Each row is a point on a landscape with many peaks, with its height.
A climber steps from a point to whichever of its 2 nearest points has the largest rise for the distance, and stops where none of them is higher. Distance is the straight distance between rows; heights are no part of it.
Nor height 54.6: [107 142 140 111  68 147 111 145 156 125 106 122 105 166 164 105 110 112
 127  75 172 118 105 105 124 159]
lonuv height 40.2: [ 97 127 173  97  50 126 135 111  88 128 123 130 176 149 153 175 151 121
 102 169  90 126 134  88  67 119]
Mareb height 38.3: [128 169 147 172 125 143 125 152 115 112 129 124 155 150 115  94 151  93
 139 129 110 150 112 117 111  79]
vatak height 6.5: [130 118 124 122 126 142 151  79 186 123 144 144 151  94 129  61 213 167
 133  93  81 145 159 109 131 139]
Ton height 51.7: [164 153 125 131 182 152  97 117 148 189 144 123  88 125 140 105 125 146
 118  30 128 118 149 177 110 158]
gifad height 42.4: [174 108 158 152 136  82 137 105 141 119 138 152 139 156 145 123 224 178
  91 113 105 116 146 166 138 193]
Lomik height 46.4: [130 180  99 103 125 134 145 173 132 130  92 138 131 129 150 117 124 111
 142 174 140 120 152 137 151  53]
mozo height 45.6: [ 98 108 157 110  68 135 100  67  73 119 127  91 156 188 161 137 101 121
 130 157 151 126 110 101  96 105]
pobep height 38.1: [143 140 143 205 162  89 131 133 137 125  84 181 133 124 143 115 202 156
 165 124 105 145 120 112 118 118]
fonun height 28.4: [133 138 104 120 121 152 142 135  95 126 106 138 100 125 157 184  62 132
 128 113  73 134 108 108 116  99]
tovat height 52.5: [157 136 128 123 190  94 109 152 161 165 135 155 136  80  93 146 205 167
 118 112 101 129 152 163 158 143]
rinuv height 43.1: [115 121 168 153  74  93 153  47 145  76 173 112 191 159 155 156 100  94
 134 141 152  96 128  78 101 139]
mepiv height 34.5: [132 137 117 134 155 153 161 171 127 117 141 144 130 122 113 192  73  98
 102 131 107 109 134 122  91 170]
lom height 24.0: [125 169 107 140 157 149  97 143 113 143  89 127  89 119 118 151  63  97
 163 160 132 104 138 124  99  92]
fur height 48.3: [152 107  90 100 151 150 173 102  99 160 186 105  98 138 117 120  93 147
 186 154  92 148 109 114 180 111]
fep height 47.8: [131 116 121 121 193 105 126  39 103  35 137  87 139 125 166 169 119 112
 157 176 143 134  96  90 136 131]
Kobu height 63.7: [128 162 130  68  93  78 158 215 121 144 122 128 128 141 110 169 131 121
 117 107 141  92 146 168 160 127]
rutov height 13.9: [126  75 147 136 166 101 134 124 101 185 129 100 127  87  96 130 181 170
 131 128  84 123  66 127 165 156]
gef height 21.4: [120 116 161 195 171 107 141 104 140  83 133 182 135 170  88 136 172 127
 165 194 118 160 137  96 100 161]
nedon height 6.7: [145  95  86 109 197 112 134 190 134 108 101 158 116 136 122 169 158 148
  97 109 144 140 188 166 125 142]
Pafom height 54.7: [144 133 139 122  80 148 108 101  86 135 124  95  42 128 183 159  34 105
 138 122 108  89 130 144 146 148]
bog height 31.8: [110 123 127 138 135 171 142 160  83 151 147  99 141 140  72 126  90 107
 100 117 140 156 132 102 145  80]
Sar height 46.6: [171 137 150 173  49 149 100  91 144 136 133 125 132 169 135 100  93 100
 126  81 143 155 145 109  95 154]
togik height 17.5: [122 169 131  96  73 134 101 181 128 165 143  86 158 164 110 112  94 125
  98 126 144 110 139 190 132  86]
vob height 45.7: [149 126 146 172 113  78 161  72 129 157 127 143 128 127  97 122 186 127
 168 142 145 146 152  94 132 173]
Mogep height 39.6: [137 103 158 127 159 131 124  68 143 136 147 101 126 109 145 153 169 118
 132 197 115 141 107  97 109 161]
bepov height 48.0: [138  89 105 112 107 124 162  99 150 105 119  92  94 104 120 140  92 144
  82 101 148 110  82 169 131 171]
zevam height 41.8: [142 160 110 105  52 113 157 133 140 143 126 133 141 122 163 132 108 119
 127  97  86 143 130 123 139 111]
viso height 20.2: [113  86  69 117 136 189 148  89 102 104 119 129 152 134 106 117  91 129
 135 187 112 173 125  94 131  65]
boges height 22.0: [136 158 137 181 195 153  97 150 100 176 132 111 102 101 114 133  64 107
 114 139 122 117 136 143 104  99]
suz height 47.2: [141 113  78 101 199 142 113 114 190 140 104 170  95  73 136 115 180 154
 155 114 123 153 173 128 114 140]
vab height 40.7: [120 117 130 100 170 145  90 116 161  82 152 138 124  90 119 169 159 136
 102 174 122 174 101 142 207  95]
Gofif height 20.7: [128 166 150 193 176 138 139 166 121 155 128 109  91  87  68 129 123  85
 114 121 116 102 139 138 119 127]
gubop height 35.9: [143  94  92 116 119 123 131  54 107  92 110 103 142 192 155 123 112 136
 161 233 145 143 102 123 106 134]
mulor height 9.4: [ 98 135 137 122 182 105 155 156  91 141 168 159  89 107 140 119 167 162
 133  91 156 127 238 136 122 135]
tofi height 42.7: [ 89 106 152  82  78 123 117  91  65 119 121  84 181 160 125 157 164 131
 116 193 112 159 105 104  92 104]
vosas height 19.4: [ 96 151 123  76 101 152 144 180 135  87 120 155 164 181 155 130 155 131
 149 141 133 113 121 136 104 111]
Noz height 33.4: [ 73 100 122 109 125 124 112 101 139 102 103 196 140  73 123 182 127 142
 111 158 124 134 128 119 116 158]
Rulek height 25.5: [100 103 132 144 158 130 150 138 137 116 150 172 170 117  82 113 123 154
 143  94  82 132 116 129 108 131]
fov height 45.8: [ 97  94  99 105 146 153  79 141 195  58 152 163  85  95 104 108 176 155
 103 165  86 148 139 113 192 152]
Serok height 9.2: [133 112 125 177 105  90 156  74 189 118  89 159 154  83 146 144 180 123
 185 134  91 118 129  57  91 163]
zopa height 16.2: [110 129 125 105 123 144 157  97 104  96 176 142 154 140  72 104 110 140
 142 168 109 157 147 166 116 110]
Kipuf height 53.2: [151 105 103  77 144 144 179 166 117 172 169  99  83 129 129 137 105 172
 141 146 103 107 137 133 192 133]
befir height 48.8: [135 186 117 127 148 121 108 174 120 143  90 109 152 110 145 150 159 121
 135 191 101 142 119 126 129  31]
foven height 18.5: [115 130 161 154 158 143 166 150  90 129  90 120  79 107 153 150 173 138
 101 134 109 122 123 123 108 135]
Gevu height 50.3: [124 126 115 112  98  93 158 104 150 114 128 172 138  81 171 116 131 181
 119 105 103 106 154 144 144 135]
rogo height 35.5: [130 145 129 173 118  70 139 136  95 143 123 144 124 142 138 142  80 105
 172 152 137 122 134  95 149 138]
nid height 58.5: [160 148 124 112 159 135 140 165 178 141 114 140 125  98 161 145 179 121
 123 113 118 120 100 127 154 147]
Punaz height 58.2: [137 128 117  97 102 111 166 163 111 164 140 103  98 118 111 138 106 137
 109 131 152 107 157 139 187 142]
nonit height 43.0: [138 114 117  68 166 169  84 148 200  95 143 152  97  90 121 132 170 151
 119 170  92 132 126 168 213 113]
did height 43.8: [108 128 140 145 166 161 140 107 107 126 139 125 116 154 109 140 118 117
 133 192 159 138 122 136  97 126]
vevi height 8.5: [129  93 109 163 116 113 156  74 185 144  97 151 139  69 155  92 163 124
 137 133 120 133 123  65 142 151]
Marar height 22.2: [129 134 120 170 146  85 152  90 130 100 132 187 153 171  89 155 144 137
 187 145  77 156 123  91  90 142]
Kir height 64.1: [ 98 177 142 141 112 119 125 202  98  76  89 119 112 130 133 130 113  79
 117 120 139  81 111 120 154  67]
fumo height 54.5: [151 122 129 134 124 162 107  76  86 105 140 104  74 114 154 197  55  82
 111 135 167 127 119  83 137 140]
vofel height 46.3: [ 96 167 183 159 112 135  98 120  85 127 111 134 129 162 132 144 144 110
 121 171 175 139 136 110  95 106]
mifop height 38.0: [173  92 114  87 128 132 134 125 106 142 112  96 102 118  75 169 146 172
 120 139 117 174  91 174 181  85]
gufod height 43.5: [144 138  75 102 129 163 150 138 173 135 109 142 117 104 117 108 142 146
 121 163 130 121 168 171 160  79]
vok height 49.1: [111 159 174 142  89 150  84 169  89 167  79 117 100 160 136 106 154  81
 152 118 176 142 138  90  99 120]
Niza height 52.4: [114 140 128  96 104 119 116 133 100  58  91 107 125 134 115 149  87  73
 117 128 178  95  83  66 146 103]
lopip height 17.1: [106 135 120  93 140 178 146  62 108  62 146 128 140 144  87 109 144 109
 160 194  99 141 122 144 110  73]
Ranav height 46.2: [110 116  94  83 112 142 130 149 130 131  74 116  83  80  89 133  95 171
 119 117 192 120 107 170 181  79]
kab height 62.1: [130 174 132  93  98 111 113 154 132 162 146  95 116 134 121 108 112  69
 171 142 168 118 120 106 125 147]
Fisid height 26.0: [156 101 104 160 117 170 141 125 144 148 138  69 108 142 109  61 100 114
  81 105 115 117 119 139 106 153]
fifer height 33.1: [108  78  96 125 143 151 141 152 135 112 100 136 127 138 114 107 155 164
 137 152  96 150  88 149 158  99]
vabe height 35.7: [139 127 150  91 126  95  91  54 111  92 128  81 149 114 162 171 125 117
 123 163 127 138  76 160 107 113]
rem height 7.7: [146 113  95 106 192 150 132 167 132 119 129 141  86 136 118 121 125 171
  88  73 191 155 168 194 104 125]
denak height 52.3: [ 98 162 147  81  45 121  94 124  62  96 139  97 160 185 155 122  95  86
 164 114 157 104 131  58 175  85]
Ris height 63.6: [149 139 136 139 119 204  99 143 113 167 130  88  71 128  66 121 102 113
 119  46 147 159 129 140 162 116]
Fes height 18.3: [135 123 101 121 160 165 132 107  99  75 117 113 162 145 114 131 100 126
 143 201  84 142 116 140  85  64]
pivo height 58.4: [158 185 135 105 114 101 136 176 133 197 164  89 135 143  81 135 111  95
 149 146 131 105 158 162 106 158]
folas height 38.7: [165 129 111 104 118 146 159 140 143 150 134 126 117 106 116 140 119 153
  97  96  85 140 158 150 119 122]
Gub height 39.4: [ 87  74 116 157 198 149 126 128 168 105 137 200 129  94 136 120 123 154
 101 167 109 150 145  89 170 137]
reva height 2.4: [160 131  92 140 102  62 155 116 110 173 139 136 129 137 126  91 138 149
 177 206  99 136 158 163 175 129]
bidab height 11.9: [ 95 123 132 114 114 124 103 192  88 141 130 159 103 145 169 119 105 152
 147  41 155 116 196 131 156 109]
redap height 30.4: [104 113  91 110 118 122 133 117 169 130  92 176 149  73 104 127 116 134
 155 155 111 132 132 100 111 116]
pevef height 36.8: [125 148 145 183 138  77 122 151 106 132  88 166 138 132 159 151 138 112
 154 141 123 107 109  95 114 105]
noko height 35.6: [134 106  96 114 132 172 162 184 129 130 117 114 135 118 140 108 126 162
 102 108  90 124 118 131 156  81]
duk height 42.0: [127 112 170 159 101 102 162 101 145  82 155 103 177 166 120 101 130 107
 110 138 148  99  92 109 110 156]
mufil height 58.1: [ 88 148 154 109  84 115 141 130 144 148 128 157 137  62 177 144 130 130
  88  61 161 117 123  80 152 124]
mev height 16.3: [ 82 176 150 102  89 134 101 162 126 158 144 136 159 100 144 118  88 117
 117 123 155 116 158 149 129  71]
Dob height 14.9: [ 74 157 136 115 115 125 102 162 159 168 129 150 154  90 142  86 121 151
 133  49 137 128 161 156 113  76]
Nep height 31.2: [168 159 131 102 167 153 149 115 162 129 193 167 121 169  97 159 125 138
 141  74  94 143 111 147  87 186]
Kapid height 9.1: [134 120  97 155 138 163 136 183 119 148 152 141 112 149 127 101  90 133
 111  85 157 135 197 139 132 144]
pov height 29.1: [ 91  93 127 127 117 157 126 114  80 137 169  82 186 140  95 102  78 119
 134 119 124 154  95  98 115  92]
lifep height 34.4: [121 131 145 136 126 163 128 185  98 155 155 125 154 164  82  82 140 133
 114  62 143 174 134 128 132 100]
Lubot height 41.0: [163 153 157 180  98 122 150 130 152  98 156  95 144 174  99  98 128  60
 121  97 150 126 108 108 126 154]
kug height 44.3: [153 143 121 165  42 126 122 101 172 135 113 144 174 143 178 109 100 117
 111  71 106 136 115  86 106 112]
nuro height 45.2: [119 129 168 168 132  95 163  99 105  85 144  95 129 148 192 139 129 114
 181 171 124  72 126  50 152 125]
damo height 57.9: [125  88 127 106 125 164 117 113 185 168 159 134 173 100 127 111 162 146
 101 155 112 149 111 126 166 153]
rede height 33.0: [137 153 135 117 174 148 141 161 146 120 173 166 114 164 163 177  83 124
 136  98 109 109 149 148  68 180]
dolof height 8.0: [141 113 105 169 155 150 128 135 103 176 142 141 106 132 135 105 106 163
 101 131 121 131 192 179 116 125]
fazos height 33.2: [143 100 120 146 153  83 127 121  61  89 130  44 120 106 134 167  63 122
 141 144  80  96  86 143 110 128]
Guge height 43.7: [145  82  76 130 199 129 113 151 188  97 122 171 121 119 154  89 189 168
 139  92  92 154 165 148 110 132]
damu height 53.7: [122 133 142 106 100 116 129 117 192 137 154 150 160  66 153 133 135 153
  67  74 145 117 153 147 148 118]
pap height 40.0: [127 144 110 108  93 170 112 183 155 170  84  85 110 162 154 123 110  96
 130 125 125 131 101 126  73 132]
Leziv height 4.1: [111  76 106 140 161 113 115 106 136 167 134 143 159  75  78  64 158 191
 107 155  88 120 197 199 154 117]
kazet height 27.9: [139 101  68 154 131 122 146 107 166 176 114 150 139  84 132  97  82 149
 131 137 110 126 147 119 140 125]
sibiz height 49.0: [110  87 108 110 140 107 124 131 118  93 106 114 168 126 130 142  94 107
 132 138 138 120  59  90 169  89]
tesi height 50.5: [127 112 142 139 164 123 115  43  82  93 154  98 116  96 163 175  75 105
 130 166 189 125 112  83 171 114]
Figur height 37.3: [115 124 153 142  90 109 115 172  93 130 170 137 162 164 119 159  56 121
  78  84 135 127 121 137 154 143]
pav height 29.6: [121 136 148 143 152  91  90  99  74  71 117  46 102 167 155 140 119  88
 150 134 193 119  62  92 147 131]
keve height 53.5: [140 123 116 103 163 169  73  88 236 150 153 147 137  78 124  87 193 152
  93 144  95 154 129 135 136 147]
Zilu height 41.7: [128  76 104 165 205 154 116 152 203 117 136 178 154 112 144  73 152 164
 115 136 101 129 149 117 131 131]
manu height 59.2: [132 108 145 178  99 140  99  84  89 106 101 123  73 126 170 140  50  96
 119 117 149 101 120 122 126 136]
Lasam height 25.9: [144 109  94 176 107 147 163 121 148 143 139 122 119 108 144  53  60 121
 121 101  99 102 170  89 145 124]
zed height 47.9: [131 131 141 171 133 103 142  91 133 175 121 148 128 117  97  54 179 150
 161 135 152 134 153 134  98 146]
Kopat height 37.5: [140 162 167 128 147 100 131  81 101 108 155  92 130 106 110 158 156 114
 119 159 122 130 106 183 100 121]
pidot height 20.1: [106 162 148 108 122 159 159 186 125  60 103 170 160 169 127 151 185 115
 113 173  88 120 156 124  94 108]
mumul height 58.9: [142 137 109 132 157 138 121 105 200 154 125 192 132  84 142 151 129 135
 114  70 161 166 158  95 119 137]
Neb height 39.5: [138 177 155 119  84 119 151 134 129 120 135 151 102 157 157 157 137 115
 107 133 166 114 171 158  94 173]
vimog height 40.3: [124 127 140 198 176 128 128 151 125 173  86 155 135  95 123 136 154 142
 121 108  95 162 118  93 113 118]
kinut height 6.4: [140 154 149 109 120  98 156 131 156 165 133 162 101 141 165 140 170 149
 183 108 126 110 179  95 109 173]
Bezur height 32.2: [121 119 156 114 201  84 123 114  96 123 159  67 116 111 132 132 114 129
 162 160 161 105  65 146 165 129]
zom height 53.6: [105 124 113  92  74 132  97 109  84 149  86 108  68  99 137 149  79 140
 122 104 184 119 109 142 174  81]
tuse height 58.0: [118 147 155 146  46 146  93 132 117  97  59 119 103 160 194 119 101  77
 141 112 130  51 115  61 129 106]
nubap height 10.4: [109 113  95 109 129 135 108 167 141 128 130 145 113 132 105  99  79 119
 124  41 206 142 198 152 149 130]
gevuv height 45.9: [140 129 115  95  89 111 111 136 124 143 115  70 145 166  68 116 125 111
 130 132 167 158  74 187 118 129]
Fufef height 36.1: [103  98 103 120 120 108  98 102 150  79 134 190 157  91 139 179 123 153
 109 197  68 126 151 152 144 126]
Nemu height 30.9: [129  89 109 119 137 121 141 123 103 138 128  98  98 106 160 185  80 155
 126 127  89 112  74 142 111 145]
rolo height 6.6: [143 108  84 138 189 138 159 131  99 153 156 149 132 116  78 105 134 199
 120 108  90 141 212 186 110 121]
tukup height 12.7: [139 110 162 129 104 101 141 110  92 182 133  96 103 137 130 103 176 151
 134 145 122 131  99 133 152 151]
sufir height 9.7: [140  99 152 191  92 111 167  77 169 104 113 139 137 160 150 137 177 131
 136 133 103 124 147  90  71 184]
Ler height 7.2: [156 150 124 129 133 117 133 135 125 178 162 144 120 141 144  86 195 157
 162  51 143 135 195 111 127 160]
Vunam height 47.7: [131 123 141 183 181 128 121  94 112 169 158 140 168  75  69 103 169 137
 115 158  98 134 151 135 148 111]
vani height 48.1: [163 138 108  94 195 131 118 168 136 174 124 138 129 115  63 156 198 145
 112  88 128 172 176 158  97 141]
fut height 52.1: [114  99 130 166 141 138 138 101 133 172 120 133 151  92  54  85 171 130
 111 137 138 148 181 124 114 139]
rezef height 60.8: [129 159 146 133 110 154 105 168  96  80  87  94 107 168 192 134  99  86
 152 101 112  85  81  92 136  87]
leka height 44.8: [ 95 109 135 183 189 129 113 142 143 163 130 165 165  81 108 114 156 149
 129 198  85 145 177 130 136  94]
Dab height 52.6: [154 149 119 144  69 150 104 132 116 178  98  94 102 134 128 119 138  93
 123 110 158 166 122  93 134 120]
peb height 44.0: [116 147 173 155 114 102 136  79 102  71 157  79 174 132 182 166 104  71
 134 171 147  98 152  54 135 110]
nunoz height 17.0: [125 116 123 138 182 125 155 175 104 154  86 109  92 101 117 134 147 168
 118  81  74  97 138 148  81 154]
led height 10.6: [ 77 153 146 118 128 116 153 158  73 114 141 179 111 131 143 124 145 177
 141  86 162 129 196 145 147 108]
mogef height 35.0: [ 81 124 136  59  91 130 118 178 132 191 119 123 126 119 144 128 123 145
 138 102 153  99 154 124  98 156]
Kom height 41.2: [165 121 135 127 150  96 132  91 155 139 163 127 150 121  84 143 154 135
 108  87 159 141  88 143 150 195]
veza height 43.3: [143 143 163 102 123  97 142 108 129 136 157 150 133 151 114 167 142 127
 157  98 161 143  60 112 155 182]
nivet height 52.8: [114 115  84 130 191 181 144 127 173 146 111 170 123  60 110 127 122 136
 126 108 143 172 187  91  98 121]
dib height 41.5: [ 80 119 136 139 201 127  63 155 183 125 143 165 135  67  94 116 159 137
 127 192  64 114 144 147 148 129]
Fafe height 5.8: [114 123 138 106 147 109 146 158 195 131 156 193 142 127 186 136 184 161
 180 121 136 107 196  87 131 175]
vubiv height 55.8: [165 164 140 127 182  94 113 136 168 151 114 167 119 101 145 111 195 151
 149  95 104 120  86 168 156 117]
Vori height 7.5: [118 108 139 133 136 146 132  88 159 145 120 166 121  73 118 111 196 175
 140 119  90 139 113  85 148 150]
dunad height 32.3: [153 116 123 144 127 179 120 102 121 126 127 139 158 117 127 126 146 143
  74 118 104 185 102 117 109  87]
Fizu height 48.9: [ 76 157 154  77  46 126  93 104  87 130 135 128 166 172 131 131  97 118
 151 112 156 125 104 109 118  95]
robi height 51.5: [144 108 128 124 113 117 127 119 161 119 134 133 103 144 182 115  92 142
 104  63 154 111 106 149 137 175]
Fus height 37.9: [153 162 136 119  69 100 114  96  88  91 117 132 176 158 152 205 130 107
 105 143  92 144 112 116  82  96]
gelez height 51.3: [128 135 118  97  98 124 120 169 170 149 100 102 126 126 124  83 124 111
 105  65 170 114  79 165 117 138]
liv height 8.2: [138 158 107 122 157 114 144 148 113 133 165 157  93 108 125 100 166 149
 173  20 145 122 223 136 121 118]
mag height 51.2: [152 140 127 118  90 136 108 106 118 131 161 102  93 161 160 158  28 108
 136 142 153 104 125 150 117 174]
Mopa height 36.2: [158 175 132  91 114 138 167 150 128  83 137 126 121 112 127 183 108  95
  79 144 117 112 121 149 109 131]
lopif height 45.5: [ 97 119 165  75 125 135 141 118 146 129 166 141 138 138 137 141  99 104
 163  92 161 121  55  66 150 163]
sesik height 5.7: [143 141 154 146 130 157 159  74 164  90 154 161 142 122  90 102 191 138
 153  93 104 166 122 109 103 119]
Fabu height 11.0: [181 137 163 192 160 114 133 116 121 158 121 132  83 143 159 168 167 126
  82  95 129 144 105 117 116 162]
gepog height 41.3: [115  84 118 152 163 120 129 162 122 139 130 122 107 139 119 128  70 131
  99 131 174  97 114 153 139 193]
dal height 49.2: [164 149 173 162  56 171  52 101 121 147 117 105  86 135 161 127 110  72
 102  84 163 150 142 111 141 146]
vipef height 46.5: [129 137 146 127 153  79 167  70  82  53 130  98 110 117 155 180 115 105
 165 172 112  86 105  92 133 141]
beriz height 5.3: [123  98 105 136 164 108 102 130 113 152 141 180 152 116 105 102 149 197
 147 147  55 141 198 194 124 132]
ren height 41.4: [128 128 145 104 186 157  94 109 141 133 137 142 118 112 127 172 152 130
 123 218 137 151 114 135 124 153]
munit height 37.7: [133 116 126 153 126 119 115  35 117 112 108  84 128 141 128 135 136 102
 149 189 166 145 114  83 109 138]
suzos height 10.3: [175 134 168 180 116 138 156  74 137 125 128 132 102 160 141 193 143 120
 114 113  99 148 123  97  80 170]
bulig height 23.7: [105 126 116 164 163 109 139 133  98 124 122 154 165 134  61 143 113 127
 151 157  94 161 122 127  86 121]
Lud height 43.6: [141 103 150 154 126  80 122 114 152 156 145 158 154 145 124 115 204 155
 125 162 115 149 152 126 152 176]
Vebu height 33.3: [ 94 148 169 103  95 131  79 135 109 135 119  72 150 142 158 120 100  92
 149 117 120  94  62 131  54 101]
zesuz height 4.9: [ 90 136 150 151 124 125 146 105 145  89 120 181 134 133 145 104 173 129
 167 191 158 129 167  89 154 122]
vuf height 39.8: [156 173 136 144 123 135 150 142 161 110 115 113 136 135 112 107 161  76
 106 111 146 139  78 125  98 120]
Mezed height 33.8: [145 115  81  98 100 114 150 141 113  81  78 135 124 153 140 102 179 112
 175 183 109 131 110 121 128 111]
fud height 48.2: [137 138 122  87 105 140 127  82 137 110 170 116 114 157 142 125  63 106
 158 121 167 118  87  91 148 148]
lag height 51.6: [157 162 136 154 136 123 105 147 114 150 124  63 146 109 124 132 137 108
  90 180 110 122 137 158 103  78]
Fasod height 5.6: [128  99  96  54 150 119 158 164 161 108 122 172 122 134 134 159 133 163
  98 135 137 133 159 168 143 168]
Debep height 47.5: [137 123  92 121  99 125 143  95 175 115 131 177 135 104 167  83 137 155
 133 136 137 123 201 155 101 140]
mef height 36.7: [106 156 155 165 113 153 156 158  95 114 129 143 137 189 117  74 171 144
 144  90 126 141 156 139  97 100]
Suvo height 28.7: [146 119 141 159 132 118  93 123  99  96 119  48 125 151 114 111 113  90
 135 102 148 137  37 118 118 132]
Rim height 5.4: [ 79 145 133 118 126 123 163 131 159  80 158 202 146 157 158 116 168 163
 160 139 158 126 208  97 148 140]
Niran height 49.6: [104  80 115 106 123 154  89  86 223  90 167 150 117  64 108  88 183 144
 104 149  83 125 154 147 145 176]
mun height 38.2: [106  80 141 140 183 153  97 109 141  88 135 177 163  92 113 177 161 126
  90 180 121 173 107  81 170 122]
Miv height 57.2: [171 146 149 174 116 171 102 130  99 170 109  82  74 121  90 110 137  87
  88 102 158 162 139 158 133 117]
Kabaf height 11.8: [171 135 151 146 148 107 153 115 106 158 138 108  64 137 128 124 183 133
 103 102 161 113 118 138 153 197]
sez height 19.6: [133 152 153 184 165 143 135 161 113 118 109 115  98 120 120 100 151 109
  90 102 136 124 149 155  86 128]
dekon height 36.0: [142 141 135 156  71  99 129  95 107 106 136 161 179 155 115 158 119 125
  97 120 111 167 133 161  92 101]
Nam height 39.3: [105 126 142 148 134  78 134 171 113  89 126 139 140 166  96 152  58 109
  88 101 186 107  94 155 133 166]
Vifo height 55.1: [114 148 136 126 118 145 128 137 128 102  93 139 112 150 152 149 105  81
  93 142 210  94 109  82 133 123]
fani height 58.3: [135 168 113 122  89 160 101 122 139 136  89 107  81 162 127 120  84  55
 154 142 188  97 119  85 121 146]
Gibo height 13.4: [106 110 101 106 134 144 102 204 137 172 144 135 140 106 161  96 104 178
 144  30 120  90 185 143 139  96]
Tafi height 48.4: [161 139  94 107  83 112 111 149 160 139  89 127 142 178 135 126 122 123
 117 122 186 145  91 182 116 140]
gad height 43.9: [156 139 118 127 163 116 133 188 122 183  79 146 110 104  92 166 176 154
 142  77 126 164 137 109 115 126]
bik height 15.3: [110  79 131 151 154 127 140 145 109 189  99  87 116  98 112  89 141 162
 120  90  86  95  74 123 113 163]
mipap height 41.6: [129 121 134  95 130 102 114 118  97 117 103  87  99 110  94 159 128 156
 122 156 183 140  96 171 182  68]
movi height 9.0: [119 131 110 110 153 121  99 137 131 132 123 144  96 124  71 112 108 150
 117  53 189 152 158 192 105 153]
Gedi height 34.6: [105 155 164  91 143 111  67 101  98 112 145  41 170 141 155 138  98  99
 141 154 142 112  73 156  82 110]
kip height 39.2: [148 129 153 149 149  68 128  89 120 125 152 128 158  93 101 132 169 132
  82 126 113 122 106 181 148 138]
mifo height 20.8: [107 140 146 142 130 134 160 139 139  81 103 165 151 183 110 143 185 101
 131 193 117 140 136  90  88 151]
zup height 26.1: [127 166  83 143 102 154 138 153  84 117  69 139 100 133 135 144  57 112
 158 132  73  93 145 112 111  77]
ligez height 37.8: [149 168 109  70 101 126 157 150 153 121 107 149 107 143 180 165 103 112
 125 138 152  91 128 128 120 143]
guza height 22.1: [ 99 117 107 151  97 199 144 103 109 112 120 115 149 141 132  82  85 112
 142 163 123 137 132  67 117  74]
tovur height 44.1: [147 155  89 101  95 178 167 109 167 142 132 128 105 122 152  78 131 136
 120 135 154 150 182 141 136 110]
Rakep height 41.1: [167 137 163 133 121 101 132 101 159 138 140 164 135 146 170 145 178 145
  87 122 142 125 162 169  91 180]
Muv height 34.1: [151 131  91 140 118  91 138 174 114 147 116 107 118 167 123 122 103 112
 206 168 105 113 118 127 136 142]
ratu height 56.7: [160 129 147 142 157 169  56 154 108 188 134 112  75 142  99  99 114 117
 126  25 158 128 161 166 146 157]
Diso height 42.8: [142 131 109  94  80 133 109 155 104 153  95  82 103 178 106 121 108 114
 157  93 101 142  69 156  95 142]
bovod height 24.1: [109 105  87 156  73 188 154 131 152 110 125 140 135 145 152  71  94 122
 120  89 103 128 150  80 119 109]
lubak height 55.2: [108 127 167 124  20 132  92 128  83  91 109 109 121 163 166 131  74  81
 151  98 145  78 122  73 170 139]
Rutub height 44.2: [113  48 102 123 146 113 157 144 139 147 130  79 113 140 100  98  88 146
  99 117 147 112  67 152 168 164]
vumok height 3.1: [134 113 113 125 136 104 129 100 149 162 142 135 115  93 118  76 167 176
 147 188 106 111 155 193 190 111]
zuzok height 17.4: [135 156 130  93 126 137 150 160  96 140 172 132 162 182  76 121 136 150
 141 133  91 166 144 173 102 127]
zibo height 34.3: [120  71 106  96 109 121 156 110  91 104 129  92 143 107  90 127 134 151
 121 161 101 142  82 147 163 100]
gito height 27.6: [148  92 135 173 126 158  96 111 136 144 105  76 134 146 124  85 125 117
  89 102 134 135  59 133  92 128]
birar height 54.9: [151 163 146 148 118 114 121 162  93 206 137  66 101 114  90 129 143 104
 102 171 114 110 171 175 106 139]
zani height 35.8: [139 105  96 126 148  88 158  99 147  76 150 108 140 117 111 138  89  84
 136 194 130  94  99 148 115 154]
Padi height 68.1: [124 164 125 109 115 120 131 240 123 108 112 145 148 157 143 149 133 119
  91 106 155 116 125 137 153  86]
Pivu height 37.4: [157 124 109 132 135  80 145 127 145 117 144 130 142 115 111 142 106 116
 116 142 112 109  92 178 157 127]
fadop height 33.7: [114 112 169 118 147  88 112 124  81 134 183  62 145 105 128 153  67 119
 107 135 171 102  84 139 185 115]
fev height 27.1: [ 80 127 152 128  92 143 148 129 131 115 148 132 187 121 106  87 103 139
 139 104 104 127 108  95 116 110]
nanu height 34.8: [138 105 117 150 142 138 157  98  96  79 140  90 121 142 128 126  56 106
 135 154 124 105 100 135 135 134]
zos height 35.4: [117 108 167 141 139 104 100 165  74 119 166  82 146 141  99 142  54 115
 116  98 127 103  90 174 151 125]
karaf height 32.7: [160 118  80 150 113  92 165 145 130 139  93 143 135 142 119 112 157 129
 181 142 104 147 106 105 156 136]
Tes height 35.1: [137 110  91 111 127 113 136  94 107  50  93 112 132 175 166 147 142 109
 154 213 131 122  98 118 153 104]
sur height 30.8: [ 94 122 135 110 171 103 114 126  51  98 138  89 111 169 145 147 100 125
 169 169 161 112  75 132 134 115]
kasu height 38.9: [123  98 107 115 140 111  62 132 189 122 153 163 143  78 112 134 139 150
 124 187  33 131 161 169 175 129]
levo height 64.5: [104 131 124 101 137 157 127 123 184 155 114 178 123  93 188 134 130 145
 134  59 153 127 133  57 128 152]
nipup height 37.6: [111 144 108  73  82 167 114 170 164 183 123 119 109 168 156 109 100 125
 180 119 131 104 148 124  85 152]
lat height 18.4: [114 175 120  70 104 145 126 177 152 130 146 114 173 179 121 109 128 130
 123 117 129 128 146 185  76 122]
gifiz height 46.0: [ 96  99 123  88 168  99  93 116 139  77  96 111 166  77 103 160 159 117
 149 165 140 150  53 107 173  95]
pezi height 32.5: [ 71 146 171  95  94 113  85 166 117 163 114 115 127 125 157 146  93 133
 121 101 142  97  87 138  92 130]
gup height 34.2: [157 149 139 188 113 132 138 110  91 121 145 145 146 131 131 128 137 146
  71  99 100 175 141 156 129  82]
nepu height 62.0: [129 109 126  98 106 134 162 148 166 145 135 135 131 121 157 116 154 117
 103 160 121 126 122 110 154 148]

For each start below, name the point where the climber stops.
Serok: kip
Fisid: Nor
gup: Padi
lopip: fut
zesuz: manu
Mezed: Ris
karaf: nepu

Write out the way that a climber takes from each point below.
vosas: pidot, mifo, gef, Marar, bulig, Rulek, fev, pov, bog, lifep, mef, Mareb, vuf, Lubot, duk, rinuv, peb, nuro, vipef, fep, tesi, fumo, manu
vatak: Vori, vevi, Serok, sufir, suzos, Fabu, Kabaf, tukup, rutov, bik, nunoz, foven, sez, Gofif, boges, lom, zup, fonun, Nemu, fazos, nanu, zani, Pivu, kip
sesik: Vori, vevi, Serok, sufir, suzos, Fabu, Kabaf, tukup, rutov, bik, nunoz, foven, sez, Gofif, boges, lom, zup, fonun, Nemu, fazos, nanu, zani, Pivu, kip
